Each row is a point on a landscape with many valleys, with its height.
From any point a ball takes the steepest step (drop divided by distance) to one of its 5 nearest points. It stops when none of these is lower. Distance is the straight distance between rows; heights are no part of it.
(230) height 0.48: [ 24  21 -41  33  28 -55 -19   5   8]
(177) height 3.42: [  2  19 -14  20  22 -34 -10   5  13]
(590) height 4.28: [  2  25  10  23  18 -39 -11  -4  23]
(327) height 3.18: [-20 -17 -30 -21  12  25  21  15 -16]
(102) height 6.48: [ -3   4  40  -1 -15   7  -7 -14  13]
(165) height 4.07: [-24 -20  -2 -24  -5  36  21   5 -11]
(216) height 5.82: [ 10  11  57   5 -26  -2 -14 -19  15]
(438) height 3.36: [ 12 -13  58 -25 -48  33  -2  -9 -16]
(407) height 1.34: [ -9 -13 -48 -10  17  10  10  16 -20]
(91) height 4.57: [ -3  -4  42 -11 -25  19  -2 -12   3]
(386) height 2.29: [ 27  -3 -74  24  21 -29 -15   3 -16]
(145) height 2.85: [  2 -19  48 -28 -47  41   7  -7 -13]
(168) height 2.18: [ 12  16 -36  23  23 -39 -13   5   2]
(259) height 4.97: [  8  22  52  15 -14 -17 -17 -18  26]
(2) height 3.85: [ -4  14 -11  14  17 -25  -5   4  10]
(429) height 3.03: [-22 -28  16 -31 -21  55  24   2 -14]
(491) height 4.15: [ 40   3 -75  39  20 -43 -28  -4  -8]
(538) height 5.20: [-21 -15 -11 -15   6  22  16   7  -7]
(6) height 2.55: [ -9 -19  35 -25 -34  45  11  -6 -10]
(531) height 1.68: [-28 -34 -35 -40   5  54  40  19 -27]
(161) height 3.86: [-14  -6  24 -11 -11  17   5  -5   3]
(336) height 2.46: [-26 -21 -20 -26   4  38  29  13 -15]
(477) height 2.05: [-15 -17  26 -21 -21  38  10  -5  -4]
(215) height 4.68: [ 11  32  -1  33  24 -51 -16  -2  23]
(398) height 1.83: [ 25  28 -31  39  28 -63 -22   3  17]
(236) height 2.76: [ 43  17 -59  47  25 -60 -28  -1   2]
(464) height 2.66: [-29 -26 -12 -33  -2  49  29  10 -16]
(530) height 0.99: [-24 -26 -41 -29   9  39  29  19 -25]
(378) height 5.21: [ 14  39  25  38  19 -57 -22 -10  41]
(154) height 5.19: [-14  -2  -4  -6   9   4   8   4   1]
(35) height 0.69: [-16  -6 -24  -8  15   4   9  11  -7]
(372) height 4.72: [  4 -15 -69  -5  18   3   6  16 -27]
(66) height 2.99: [  2   5 -44  12  24 -23  -5   9  -7]
(357) height 4.48: [ -1   0 -43   1  20 -10   1  13 -12]
(383) height 5.57: [-11   5   5   0   5  -2   1  -1   7]
(356) height 2.19: [ 21   5 -57  23  23 -32 -16   6  -7]
(53) height 3.21: [ 14 -22  55 -37 -57  48   8  -2 -29]
(127) height 2.36: [-13 -19 -52 -19  15  20  20  21 -24]
(489) height 5.45: [  0  14  39  10  -7  -9 -10 -12  20]
(583) height 3.76: [-27 -37   3 -39 -16  64  36   4 -19]
(510) height 4.83: [ 10  27  42  23  -2 -28 -18 -15  32]
(244) height 4.38: [  9  -6  54 -16 -39  25  -3 -10  -8]
(137) height 4.63: [  3  29  25  25  11 -37 -17  -9  30]
(31) height 4.85: [ -2  19  17  14  10 -20  -8  -6  22]
(397) height 4.79: [ 11  32  39  28   4 -39 -20 -14  37]
(562) height 2.80: [-12 -29  32 -32 -34  57  19  -5 -16]
(124) height 5.07: [-14  -2  18  -5  -2   8   1  -2   7]
(61) height 4.78: [  9  33  26  31  13 -44 -17 -10  36]
(207) height 0.28: [ 16  -3 -62  15  23 -22  -9   9 -16]
(421) height 4.84: [ 11  32  49  26  -3 -33 -22 -20  37]
(18) height 3.50: [ 14 -30  55 -45 -63  55  13  -1 -35]

Where does a ball stop that starts at each point below?
(583): (530)
(259): (230)
(31): (230)
(165): (530)
(397): (230)
(61): (230)
(18): (477)
(102): (477)
(438): (477)
